Each row is a point on a tangle of strands that fork and nearly touch. The rows are in no order.
Two points are linked if the straight distance between their rows is under 10.5.
Z_675: [ 3.03 -2.16 -1.74  0.26 -4.25 -0.17 -0.17  4.63 -0.11 -1.94 -0.17  2.43
 -2.78 -0.25  1.53 -0.60  1.72  2.06  1.00 -0.66  3.90 -2.53 -4.53  1.05
  0.61  0.42  0.79  1.95]
Z_288: [ 2.40  0.72 -0.96 -1.21 -4.89 -1.93  0.07  5.57  0.04  0.47  1.05  2.97
 -4.16  1.82  2.94 -2.45  0.01  1.66 -1.30  0.89  1.19 -1.04 -6.79  3.01
  0.73 -0.78  2.89  2.44]
Z_857: [-0.78  2.74  0.67  2.89  1.96  1.77 -2.12 -2.03 -1.65  2.82 -0.34 -2.15
  2.21 -0.84  2.41 -3.47  2.20 -0.48 -0.09  1.97 -3.66  0.75  2.82 -3.85
 -0.33  0.92  0.18  1.72]
Z_784: [-0.80 -1.28  2.60 -1.50 -0.80 -4.22  3.64 -2.28  0.83  1.63 -0.33 -4.31
 -0.32  0.46 -2.12 -1.84 -1.23  0.85 -0.96 -1.53  0.27  0.63  0.86  0.98
  1.78  3.04  2.21  0.28]
Z_549: [ 1.47 -0.95 -4.90  0.97 -0.93  1.91  0.03 -0.80 -1.82 -3.76  1.46 -1.59
  2.69 -0.51 -0.49  4.67 -0.03 -1.11  2.46 -1.52  1.65 -0.62  0.89  4.50
 -0.95 -2.46 -4.73 -0.84]
Z_518: [ 3.15 -3.01 -4.16 -3.38 -2.26 -0.35  0.44  1.96  5.03 -0.90 -1.03  2.25
 -3.71  0.51 -0.07  2.11  1.34  0.62 -0.17  0.10 -0.10 -2.15 -4.13  4.17
 -0.52  2.58  0.25 -3.15]
Z_229: [-0.22  2.29  4.10  1.15  2.28  2.10  0.70 -0.81 -0.06 -3.53 -0.46  1.47
  1.98  0.24  2.90  1.30  5.13 -3.62  0.56 -2.82 -2.02  1.90  1.55 -1.47
  1.68 -0.89 -1.07 -0.88]
Z_396: [-1.35 -1.68 -0.66  1.53 -0.22 -1.02 -0.12  3.55  0.52 -2.37 -0.15  1.33
  1.20 -1.29  0.33  2.52 -0.08  2.40 -0.32 -0.75  1.87  1.48 -0.88 -5.59
  1.78 -2.50  3.60 -4.02]
Z_546: [ 0.91 -1.11 -2.04  1.38 -0.73  2.51 -2.16  2.17 -1.20 -3.59  0.61  4.33
 -2.23 -0.93  2.89  0.41  0.83  1.48  1.23 -0.98  2.19 -1.20 -2.70  1.23
  0.99 -3.37  0.35 -2.01]
Z_243: [ 1.82  0.59 -0.15 -1.29  0.95 -0.57  0.13 -5.80  3.04  3.01 -0.48  2.29
 -3.70 -0.48 -1.66 -4.28 -1.10 -0.12  0.60  1.08  0.00 -1.02 -2.07  5.19
 -1.09  4.01 -0.79 -2.06]
Z_900: [ 0.28  3.58 -2.72  3.91  1.79  1.42 -2.32 -2.16 -4.97 -3.59  0.89 -4.54
  5.47 -0.94  1.72  2.98  0.81  0.24  1.64  1.94 -1.29 -0.42  2.22 -4.65
 -0.78 -4.26 -1.11 -0.40]
Z_993: [ 0.25 -4.08  2.65  2.21  2.85  0.99  3.83 -3.52  0.92  2.29 -4.20 -3.77
  0.61 -1.46 -0.58 -6.24 -0.40 -2.42 -0.41 -3.63 -3.06  0.86  0.45 -0.67
  0.48  3.29  0.80  0.92]
Z_979: [-2.40  2.50  3.63 -0.97 -0.67  1.58 -2.09 -2.59 -1.86 -0.35  1.37 -1.53
  1.21  1.16 -1.11  1.89  0.88 -0.94  5.62  0.74  1.21  2.03  0.39  0.08
 -0.12  1.81 -1.20  2.89]
Z_464: [-0.59  2.17  1.32  2.74 -0.83  1.73  1.43 -1.09  2.48  1.84 -0.54 -1.78
  1.27 -0.47  1.61 -4.19  1.16 -0.69 -1.71 -0.80 -2.50  0.71  2.48 -4.95
  1.72  2.08  2.83  2.27]
Z_945: [ 0.95  2.53  2.28 -2.33 -0.04  3.27  1.21  0.07 -1.96 -2.42  3.04  1.91
 -0.38 -1.41 -0.98 -0.49  1.64 -1.06  1.03  2.34 -3.73  2.38  1.33 -5.75
  0.99  1.68 -0.35 -0.06]
Z_580: [ 0.04 -0.55 -3.04 -0.68 -0.18 -1.76  1.44 -5.82 -2.17  0.29  1.71 -0.81
  2.54 -0.45  2.72 -0.04 -1.19 -0.22  2.02  1.25 -1.15  0.83  1.88  4.03
 -1.18 -3.97 -1.41 -2.65]
Z_119: [-0.31  0.03  4.06 -1.25 -0.41 -0.05 -1.44 -0.55 -2.74 -3.49  3.89 -1.33
 -1.59  1.51 -0.41 -1.57  0.55  0.67  4.38 -0.37  0.21  0.75  0.02 -0.37
 -1.61  1.97  1.96  2.74]
Z_18: [-2.12 -2.16 -2.30 -6.04 -1.62 -0.06 -0.82  4.79 -1.62 -1.29 -1.70 -0.84
  0.44 -0.99 -4.70  0.45 -2.23  2.45 -2.11  0.76  4.43 -1.31 -5.48  1.84
 -2.09 -1.18 -3.80 -1.89]
Z_474: [-2.07 -4.78  0.16  0.02  1.42 -2.78 -0.16  1.32  3.79  2.00 -2.36  2.97
 -0.57  0.22  0.43 -1.67 -0.87 -0.74 -0.07 -1.27  0.85  0.70 -1.09  2.19
 -2.02 -0.39  3.34 -0.76]
Z_236: [-3.88 -1.20 -0.87 -4.81 -1.52  3.08  3.33  0.87 -0.89 -2.73 -0.35  1.87
  1.73 -0.94  0.62  0.33  0.96  2.40  0.07 -0.51 -2.27  2.07  1.54 -2.19
  3.22 -1.40 -2.84 -1.26]
Z_505: [ 2.28 -0.03  3.43 -2.12 -0.11 -3.66  4.33 -3.98  1.28  1.33  0.73 -2.70
 -0.34  1.05 -3.26 -4.23 -1.06 -1.11 -0.52 -3.44 -0.12 -0.69 -0.41  3.57
 -2.88  3.13  0.13  2.09]
Z_7: [ 0.44  4.91  2.84  2.00  2.44  1.67 -1.83 -0.40 -0.09 -2.90  0.19  0.48
  0.70  0.12  3.97 -0.10  4.90 -0.90 -0.84 -1.76  1.91  0.99  0.89 -2.07
  3.04 -1.07  3.27 -0.52]
Z_147: [-1.58  1.24 -0.99  3.17  2.59  2.50 -2.04  0.40 -3.46 -4.17  2.16 -1.32
  2.99 -0.26 -1.50  4.36 -2.32 -0.46  2.37  0.58  0.83  2.03  1.44 -6.83
 -1.19 -4.76  0.26 -1.68]
Z_136: [-1.97  0.80 -0.38  3.21 -1.72 -0.05 -4.32 -1.83  1.70  3.83 -1.98 -1.97
 -0.46  2.03  0.64 -1.89  0.70 -2.61 -0.51 -2.00 -2.13  0.04  0.31  4.07
 -0.69  3.82  0.14  4.44]
Z_894: [-0.19  1.81 -2.84 -0.76  0.08  0.30 -4.55  0.07 -1.14  1.97  0.94  0.42
  0.80  0.40 -2.89  2.41 -2.75  0.69  0.42  2.74  5.28 -0.56 -0.58  2.17
 -2.34 -0.33 -3.47  1.21]
Z_323: [ 0.19  5.77  1.51  2.39  2.32  1.97 -2.82 -2.64 -1.86 -2.42  1.77 -3.46
  3.28  1.33  2.45  3.72  0.61 -3.33  1.15  1.83 -4.25 -0.28  3.04 -7.22
 -0.45 -2.14  1.80  0.09]
Z_428: [ 1.80 -1.35  1.28 -4.90 -3.43 -2.22  1.26  7.12 -0.84  1.19  0.84  2.67
 -1.86  2.25  0.82 -1.11 -1.77  0.77 -1.16  2.26  2.59  0.34 -8.98 -1.51
 -1.24 -0.52  2.02  2.34]
Z_150: [-3.32 -0.04 -2.61  0.46 -0.45  1.45  2.06 -0.82  3.25  1.94 -0.95 -0.45
  1.06 -0.06  2.41 -1.98 -1.22  1.44 -1.79 -0.63 -2.67  0.80  3.49 -0.56
  2.07 -0.12  1.04  0.99]
Z_606: [ 1.28  1.10 -0.43 -0.24 -0.95  0.30  0.77  3.18 -1.87 -1.39  1.00 -0.89
  1.29 -1.24 -0.70  1.50  0.72  0.44 -1.54 -0.40  1.95 -0.05  1.33  0.07
  1.18  0.77 -0.84  0.84]
Z_212: [ 1.24 -0.60 -1.63  5.88 -1.36  3.01  0.03 -1.89  1.86 -1.10 -0.49  0.86
 -0.09 -0.34  3.18  0.50  2.75 -1.52  4.00 -2.32 -2.51 -1.40  2.15  1.07
  1.20  2.31 -0.41  1.83]
Z_375: [ 1.28  1.16  4.92  0.30  3.02  0.92 -0.60 -2.42  1.59  1.80  0.47  1.70
 -0.08 -0.38 -1.24  0.13  0.25 -7.37  1.61  0.10 -1.46  2.19  0.34  0.58
 -1.34  2.98  1.95  0.58]
Z_285: [ 0.94  0.67 -3.11  3.57 -0.60  2.06 -0.60 -4.94  0.40  0.34 -0.20 -2.18
 -0.19 -1.47  2.97  1.82  3.07  0.72  3.46  0.31  1.73 -0.48  1.77  1.49
  0.27  1.81 -2.35  2.23]
Z_436: [-1.23 -3.13 -2.38 -2.91 -1.44 -4.14 -0.19 -0.60  3.90  1.09 -0.33  1.97
  0.37  2.60  1.19 -1.18  1.33  1.47 -0.04 -2.31  1.40  0.40 -1.75  5.24
 -3.74 -1.00  0.24 -1.60]
Z_895: [-2.39 -1.93 -3.62 -4.67  0.15 -1.34 -0.42 -1.18  2.23  1.73 -1.69  2.25
  3.88  0.58  1.04 -0.38  1.55 -1.21 -1.13 -1.28  2.40  1.75 -0.65  4.11
 -1.84 -0.94 -2.93 -0.04]
Z_141: [ 0.69  0.13  1.29 -1.32 -2.53 -1.99 -2.02  1.78  3.48  5.36 -1.90  2.28
 -3.87 -0.57 -1.63 -0.71 -1.83  1.41 -1.04  2.07 -0.81 -1.08 -3.06  1.98
  1.66  3.06  2.95 -1.38]
Z_649: [-0.32 -1.85 -0.76  2.47  0.54 -1.94 -0.08  4.24  3.42 -0.05 -4.20 -1.72
 -2.50  0.76 -0.67  3.74  0.11  3.21 -3.25 -1.34  1.25 -3.90 -1.05  0.79
  1.95  1.54 -0.38 -2.06]
Z_293: [-0.44 -0.86  1.31  3.03 -1.30 -2.30 -2.65 -0.83 -0.30  4.35 -1.77 -1.09
 -1.78  1.86 -1.60 -4.16 -0.80  0.77 -2.48 -1.72 -1.23 -2.12 -0.19  3.77
 -2.29  3.53 -1.30  2.10]
Z_697: [ 2.73 -1.67 -4.35 -5.69 -2.14 -0.71  2.57  2.60  4.53 -2.55  0.90 -0.69
 -3.01  1.39 -2.27  2.13 -2.42  2.66  0.50  1.64  4.86 -2.69 -5.07  2.69
 -2.06  0.43  0.79 -2.31]
Z_771: [-3.81  0.33  0.18  0.46  0.54 -1.03 -3.99  3.22 -0.18  2.51 -0.99  1.47
  3.96 -0.08 -1.13  2.98 -0.55 -1.60 -1.13  1.18 -1.18  3.32  0.86 -4.41
 -2.09 -1.43  0.77 -1.74]
Z_163: [ 1.04 -0.37  2.96  0.72 -1.39 -3.59  0.55  4.36  0.61 -0.71 -2.60  0.38
 -4.09  1.31 -0.22  2.18  0.51  1.13 -3.58 -0.84  0.51 -3.01 -3.26  3.56
  3.23 -0.59  1.45 -2.59]
Z_778: [-2.55  0.58  3.26 -3.32  0.24  2.68 -1.60  3.87  0.54 -0.72 -0.19  4.13
 -1.49  1.44  0.10  1.23  0.09 -1.60 -0.11 -1.40  1.61  2.24 -2.99  0.26
  0.90 -1.53  0.14  1.73]
Z_213: [ 2.84 -2.02  3.84 -2.63 -0.43 -0.31  1.07  3.49 -2.03  1.60  1.48  2.98
 -3.37 -0.83 -1.26 -0.40 -1.82  0.89  0.15  2.67  1.74  0.49 -5.37 -2.38
  0.17  0.81  2.15  0.01]
Z_370: [-0.31 -1.58 -0.35 -1.64  3.20  1.50  3.50 -1.16 -1.95 -1.84 -0.70  3.08
 -0.72 -1.59 -1.07  0.33  1.06  1.59  0.15  1.83 -1.84  1.63  1.26 -6.21
  2.79 -1.04 -1.79 -2.03]
Z_347: [-1.77 -0.37  2.77  0.55  2.74 -0.16 -1.12 -5.54 -0.47  2.55  0.20 -2.49
 -0.83  1.80  0.02 -4.20 -3.25  0.69  2.92  1.26  1.13  0.54  1.58  0.36
 -1.46  0.25  0.83  3.03]
Z_752: [ 2.20  1.42  0.82 -0.34  1.72 -0.25  0.74 -5.87 -0.04  2.06  0.44 -2.34
  3.59 -0.45  0.29 -0.54 -0.74 -6.93  2.99  2.14 -2.96  1.96  1.10  2.57
 -1.96  0.10  1.61  1.33]
Z_30: [-3.08  0.51  1.20 -0.09  0.26 -0.53 -2.64  3.92 -0.96 -2.84 -1.16  3.99
  2.62 -0.60 -0.51  3.88  0.88 -1.14 -0.74 -0.53 -0.73  2.06 -0.35 -3.43
  0.54 -2.52 -0.02 -5.68]
Z_80: [ 0.24 -3.69  1.50 -2.22  1.06 -0.08  2.11  1.95  0.09  2.42 -0.68  3.13
 -2.20 -0.84 -2.86  1.29 -1.45  1.63  0.07  2.66 -0.64  0.33 -0.90 -4.92
  1.18  1.75 -0.04 -1.49]
Z_81: [-1.39 -1.75 -2.19 -1.18 -2.71  0.49 -0.68  3.52 -0.74  0.99 -0.51  3.91
 -2.28 -1.90 -0.42 -2.19 -0.50  4.30  0.46  3.35 -0.84 -0.63 -1.43 -3.49
  0.20  1.51 -1.81 -0.16]
Z_911: [ 1.81 -1.45 -1.84  1.38  1.20 -1.87  3.96 -3.70 -1.52 -0.97  0.65 -3.29
  1.19 -2.46  3.30 -4.57  2.84  0.04 -0.25 -0.19 -2.18  1.01  2.55 -1.35
  1.37 -0.63  1.41  0.07]
Z_688: [ 4.60 -1.17  3.85 -3.18 -0.66 -3.23  2.33  2.33 -0.15  1.86  1.84  2.17
 -4.50  1.92 -4.54  0.67 -3.41  0.24 -0.80  1.29  1.81 -2.25 -3.50  2.19
 -3.37  2.00  1.14 -0.68]
Z_231: [ 0.01  1.42 -0.94  2.78  1.23 -1.23 -1.54  0.61 -2.73  2.40  2.34 -3.82
  2.00  0.23  0.09 -0.50 -2.67 -1.74 -3.08  1.31 -0.61 -1.34  4.21  2.13
 -2.62 -1.73  0.07  2.77]
Z_477: [-2.66  0.36  1.43  2.46  2.78  0.52  0.41  0.15 -0.08  2.70 -0.54 -1.20
  4.79  1.14 -0.02  2.14 -2.62 -1.64 -0.97  0.19 -2.15  2.62  3.25 -6.23
 -0.47 -2.71  1.28  2.06]
Z_981: [ 5.09  1.36  1.20  0.81  1.13 -1.41  0.91 -2.13 -0.07  0.83  0.97  1.02
 -3.27 -2.50 -1.64 -1.84  1.08 -1.41 -1.60  0.74  0.47 -1.18  0.10  3.21
  0.59  2.75  0.12 -1.38]
Z_698: [ 3.02  0.36  1.16  0.79  0.12 -0.25  2.81  0.01 -0.36 -0.45  1.53  1.05
 -3.96 -2.04 -0.64 -1.30 -1.07 -1.47 -1.48  0.36 -4.01  0.15  1.50  1.08
  2.82 -0.32  2.98 -2.34]
Z_585: [ 1.58  2.40 -0.22  0.67 -2.15 -0.38 -0.86  2.06  3.19  3.52 -0.23  1.04
 -3.35 -0.47 -2.35  4.08 -0.56  2.28 -0.62  3.55  0.84 -1.30 -1.57 -0.77
  4.15  3.43  2.21 -0.27]
Z_999: [ 1.68  3.34  3.48  4.62  2.01  1.60 -0.13  3.00  0.58 -0.53  0.45  2.26
 -0.72 -0.13  1.88 -0.15  2.65  0.38 -4.41 -1.71  1.70 -0.77  0.55 -3.89
  2.31 -2.31  2.30  1.04]
Z_77: [-2.03  0.22 -4.52 -2.13 -1.80  0.60 -3.93  1.80 -0.57 -0.39  0.96 -0.91
  1.26  0.30 -3.42  0.13 -2.12  1.36 -2.71 -1.15  5.63 -0.28 -3.32  4.48
 -2.96 -2.21 -4.28 -1.11]
Z_744: [-3.09  0.88  1.11 -3.29 -0.25  2.61 -0.38  3.45 -0.76  0.25  0.11 -0.12
  0.46 -0.38 -1.77  0.84  0.49  2.05 -0.28  0.23  3.40  1.65 -1.48 -3.62
  1.54  0.29 -0.27  3.06]
Z_793: [ 0.50  4.42  1.36  2.20 -0.31  1.29 -1.83 -1.00  0.66  3.47 -1.00 -0.25
 -1.62 -1.17 -2.46  0.48  1.92  0.69  0.10  1.87  0.07 -0.17  0.40 -1.54
  3.61  5.97 -1.59  0.79]
Z_426: [ 1.42  3.58 -0.50  3.40  1.95  1.99 -3.84  0.55  1.78 -0.72  1.36 -0.48
  2.76  0.80  4.38 -0.18  2.17 -3.43 -0.49 -0.33  1.13  1.85  1.41 -0.05
 -0.32 -3.19  3.67  1.79]
Z_121: [ 0.14 -0.03 -0.40 -1.98  1.55  0.94  3.00 -1.49  1.83  0.85  1.91 -1.60
  3.45  0.45  0.03 -0.01 -0.96 -5.36  1.41 -0.19  1.41  2.36  3.40  2.28
 -0.97 -0.77  0.04  3.49]
Z_725: [ 0.74  3.06  3.41  3.36  0.54  2.80  1.88 -0.29  2.17  0.89 -1.06  2.84
 -1.79  0.05 -2.86  2.07 -0.05  0.57 -1.84 -0.35 -2.85 -0.39  0.71 -5.34
  4.04  3.21 -0.85 -0.85]
Z_519: [-0.35 -0.75 -1.84  2.26  2.10  1.28  3.58 -1.61  1.29  1.77 -1.88 -3.39
  0.30  0.26 -0.85 -0.02 -1.33  1.42 -1.64 -0.31 -1.86 -1.76  4.54 -1.41
  2.79  0.35 -2.48  2.32]
Z_694: [-2.47 -0.09 -1.70 -1.51 -3.06 -1.04 -2.73  1.53  0.66  1.02 -0.45  4.36
 -4.03  0.92 -0.78 -0.54 -2.46  4.11  0.00  2.92 -0.02 -1.52 -1.81  1.91
  1.03  0.66 -0.22 -2.64]
Z_105: [ 2.12 -0.10 -2.60  0.89  1.01 -3.05  1.47 -1.26  1.01  2.40 -0.38 -3.88
  2.14  0.99 -1.07 -0.01 -1.51 -1.37 -1.49  0.35  1.41 -2.95  1.84  5.57
 -3.37 -0.20 -2.65  2.01]
Z_554: [-0.02  0.12 -2.22 -2.38 -0.17 -0.06  2.23 -1.08 -1.35 -2.41  2.12 -1.66
  4.61 -2.55  3.52 -2.54  2.64  1.33  1.17 -0.16 -0.04  2.79  2.26 -2.99
  0.53 -2.50  1.26  1.11]
Z_89: [ 0.22 -0.66 -2.52 -0.87  0.18 -0.70  0.65  3.52  2.07 -1.83 -2.94 -0.10
 -0.91 -1.17 -2.97  5.05 -0.88  4.21 -2.46  0.33  1.89 -1.84 -1.75 -2.72
  3.06 -1.13  0.67 -5.50]
Z_770: [-2.38 -4.61 -0.24  2.31  3.06 -0.04  2.38 -1.65 -3.57 -0.55 -2.24 -2.72
  2.26  1.78  1.02  0.56 -1.62 -0.66  0.48 -2.43 -0.92 -0.95  3.94  1.60
 -2.53 -3.97 -3.79  1.33]
Z_61: [-1.11  0.28  5.62 -1.76 -0.80 -0.54 -1.00 -2.42 -3.08 -2.61  0.83 -0.61
 -1.86  0.65  1.18 -4.90  1.95 -1.29  1.99 -2.41 -3.80  0.52 -0.22  2.15
  1.17  1.24  0.48  0.68]
Z_73: [ 2.61  0.36  3.84 -1.62  1.38 -3.87  2.90 -1.47  2.59  0.71  1.93 -0.22
 -3.88  3.06 -4.08 -0.53 -3.52 -0.71 -0.48 -1.56  1.81 -2.06 -0.95  4.67
 -4.09  0.94  0.52 -0.17]
Z_112: [-1.16 -3.02 -4.96 -1.77 -1.48  1.21 -2.20  1.56  3.54 -0.74 -2.84  0.86
 -1.08  0.19 -0.51  4.00  2.07  1.58  1.30 -0.51  0.78 -2.14 -1.32  3.83
 -1.09  2.60 -3.96 -2.63]
Z_238: [-1.32 -2.92 -5.73 -1.52 -2.18  0.46  0.83 -0.15  0.91 -1.74 -1.96 -0.58
  2.33 -0.60  1.69  1.81  2.27  1.29 -0.48 -3.36  0.68 -0.42 -0.48  3.85
 -0.66 -1.19 -5.15 -1.89]
Z_942: [ 1.83  0.13 -0.71 -1.61  0.93 -0.37  0.98 -7.97 -0.09  1.31  0.29  0.96
 -1.10  0.28  0.72 -1.82 -1.05 -1.47  1.75  0.18 -2.01 -0.48  0.77  6.39
 -1.16 -1.26 -2.27 -2.37]
Z_930: [-2.16 -0.58  0.39  2.94  3.70 -2.01  0.05 -1.69 -1.76 -0.97 -1.37 -2.16
  3.38  0.42 -0.09  4.27 -3.18  0.68  2.22  0.46 -0.81  1.77  2.86 -5.30
  0.87 -3.90  1.83 -0.81]
Z_448: [-0.91  1.05  2.81 -1.06 -2.68 -3.49 -2.10 -0.64 -2.90  0.81  0.77  0.22
 -2.03  1.10 -0.71 -4.72  0.89  1.95 -0.64 -1.13 -2.08 -1.49 -0.38  3.72
 -1.57  2.62 -0.49 -0.33]
Z_310: [-0.29  2.57  2.68  0.21  1.17  2.44 -2.85  1.03 -2.19 -3.19  3.84  0.61
 -0.41 -0.10  1.33  1.00 -0.32 -2.21  3.67  1.28 -4.52  1.23  3.03 -7.31
  0.05 -0.36  2.71 -0.38]
Z_69: [-0.53  0.44  2.32 -0.76  2.06  1.16 -3.60  0.79  1.61  1.56  0.16  4.50
 -1.48  1.45 -0.92  1.64 -0.11 -5.44  1.16 -0.30  1.41  1.80 -1.21  2.92
 -1.35 -0.01  0.52  0.70]
Z_581: [-1.12 -4.16  2.36  0.98  3.44 -2.74 -0.02 -2.83  0.66  1.34  0.17  0.30
 -1.57  0.93  0.91 -1.62 -2.77  1.02  2.51 -0.65  0.52  0.81  1.54  0.30
 -1.07 -1.68  1.98 -0.73]
Z_388: [ 0.28  0.55  4.08  0.01 -1.14  1.90  0.45  0.76 -2.40 -1.83  0.90  3.72
 -5.05 -0.75  0.49 -4.11  1.73 -2.05  0.22 -0.74 -5.83 -0.18 -0.44  0.49
  0.97  2.75  1.88 -1.75]
Z_366: [-3.40  0.09 -2.07 -1.55 -5.09 -0.71 -2.94  5.44  0.10 -1.00 -0.21 -1.86
  0.79  0.46 -1.69  1.29 -1.03  3.38 -1.72 -1.05  4.28  0.65 -3.44 -1.73
 -0.20 -0.27  1.53  1.66]
Z_252: [-2.10  2.49 -2.93  1.47 -0.25  4.45  1.35  0.08  1.52 -1.79 -1.82  1.33
  5.48  0.52  2.39  2.24  3.65 -0.63 -0.10 -2.08 -0.81  0.16  2.04 -2.73
  0.42 -0.40 -5.41  2.01]
Z_214: [-0.34  0.64  0.37  0.51  1.45  2.82  2.89  0.34  2.26 -3.23 -0.07  2.70
  4.88 -0.62  0.87  2.22  3.58 -3.66  0.47 -1.58  1.22  1.50  0.71 -4.21
  0.73 -1.28 -1.31 -0.32]
Z_609: [ 1.92 -1.41  1.31  0.23 -1.23 -4.87  0.14 -0.97 -3.87 -0.46  2.90 -0.22
 -1.61  0.62 -1.79 -3.82 -0.91  3.51 -0.73  1.74 -0.36 -1.76  0.43  1.98
 -2.95 -0.43 -0.38 -1.41]
Z_305: [ 0.73 -1.75  2.89  0.45  1.84 -0.52  4.84 -5.61  0.21 -0.32 -1.53 -2.67
 -0.50 -2.37  0.15 -2.64  1.12  0.20  0.84 -2.26 -0.59  1.97  1.20 -1.43
  4.00  2.39  2.15  0.20]
Z_815: [ 2.13 -2.16 -2.57  0.50 -0.54 -1.81  2.00 -1.74  0.88  1.98 -2.19 -3.56
 -0.30 -1.16 -0.22 -1.21  0.48  2.37 -1.39 -0.14  0.76 -3.10  3.51  2.84
 -0.47  2.08 -4.65  0.10]
Z_385: [ 0.58  2.84 -0.74  2.97  1.61  0.40 -3.16  0.30 -0.76  1.97  2.65  0.39
 -0.36 -1.05  1.23 -0.30 -2.40 -2.77 -2.82  2.10 -0.39  0.82  2.58  1.33
 -0.70 -2.62  2.75 -0.34]
Z_719: [-2.79 -0.74 -0.69  4.33 -1.08  0.06 -3.62 -1.50  2.00  0.38 -2.34  0.70
  1.42  1.14  2.55  1.65  2.30 -1.97  1.82 -3.05 -2.58  0.51  1.21  2.16
  0.09  1.83  1.80  1.78]
Z_301: [-1.42  2.97  0.54 -0.90  0.90  2.33 -1.60 -5.67 -2.05  3.28 -0.63 -4.33
  0.52  0.55  0.70 -3.98 -1.26  0.72  0.47  2.62 -1.74  0.55  2.55 -0.84
  0.13  1.75 -1.21  3.56]
Z_300: [ 1.49 -0.39 -3.88 -4.23 -3.03  1.89  2.11  2.75  2.53 -0.78  2.77  1.22
 -2.22 -1.36 -0.40  0.68 -3.36  3.82 -0.11  2.09  4.17 -0.09 -3.35 -0.43
  1.81 -1.40  1.72 -0.80]
Z_240: [-1.17 -1.94 -2.65 -3.10 -3.17 -1.58 -1.75  7.48  1.62 -1.59 -1.33 -2.21
  0.99 -0.47 -3.27  2.66 -0.15  3.15 -3.51 -0.31  3.66 -2.30 -5.06  0.57
 -1.87  0.50 -0.88 -0.69]
Z_104: [ 1.21  0.63 -3.05  2.67 -0.63  1.48 -1.56 -0.99 -4.52 -3.80  1.56 -3.30
  5.43 -0.30  3.03  2.33  1.26 -2.72  2.45 -0.15  0.47 -0.01  1.85  1.17
 -2.58 -3.59 -1.43  0.68]
Z_421: [ 2.38 -0.75 -1.81 -1.55 -1.89 -4.60  2.17  2.28 -3.11 -2.71  1.59 -1.69
 -0.34 -1.13 -2.16 -0.04  0.26  1.44 -2.38  0.10  0.30 -1.52  0.99  2.26
 -0.33 -0.97 -0.99 -2.16]
Z_819: [ 1.61  1.56  1.59  2.57  1.86  3.46  0.40  5.44 -2.88 -2.06  1.70  2.81
 -3.33 -1.21  2.49 -1.17  0.83  0.53 -2.88  0.86 -0.28 -0.88  0.27 -5.44
  1.46 -1.96  1.33  0.74]
Z_403: [-1.54 -2.85 -1.89  1.22  2.11  0.61  3.24 -6.48 -3.48  0.58 -1.90 -3.83
  3.54  0.48  3.43  1.73 -1.00  0.21  3.45  0.65 -3.19 -0.60  1.82  0.15
 -0.94 -4.76 -2.16  0.79]

Follow the links from the first point to the second, and from the first to the third. Name the last point that the two ways share.
Z_546; Z_585; Z_771 | Z_80
Z_979; Z_403; Z_366 | Z_61
Z_243; Z_240; Z_375 | Z_744
Z_744; Z_403; Z_212 | Z_448
Z_649; Z_697; Z_105 | Z_238
Z_942; Z_240; Z_121 | Z_744
Z_69; Z_212; Z_698 | Z_448
Z_163; Z_73; Z_815 | Z_900
Z_89; Z_347; Z_993 | Z_900

A fork is a point with three links, a tip a point with one. Leave the first point through the second and follow the links. Name the first fork or tip that comes.
Z_464; Z_857 | Z_238
Z_147; Z_930 | Z_163
Z_770; Z_403 | Z_61
Z_61; Z_388 | Z_770
Z_436; Z_474 | Z_7
Z_163; Z_649 | Z_900

Name the points in between on the shortest way along the links from the first point to the second, in order.
Z_119; Z_121 | Z_61, Z_448, Z_609, Z_421, Z_606, Z_744, Z_778, Z_69, Z_375, Z_752
Z_900; Z_585 | Z_323, Z_310, Z_945, Z_370, Z_80, Z_81, Z_694, Z_141
Z_347; Z_231 | Z_301, Z_857, Z_464, Z_150, Z_519, Z_815, Z_105
Z_252; Z_895 | Z_214, Z_229, Z_7, Z_426, Z_385, Z_231, Z_105, Z_815, Z_519, Z_150, Z_464, Z_857, Z_301, Z_347, Z_581, Z_474, Z_436
Z_163; Z_784 | Z_649, Z_89, Z_396, Z_30, Z_771, Z_477, Z_930, Z_147, Z_900, Z_323, Z_310, Z_945, Z_370, Z_80, Z_213, Z_688, Z_73, Z_505
Z_609; Z_894 | Z_421, Z_606, Z_744, Z_366, Z_240, Z_18, Z_77
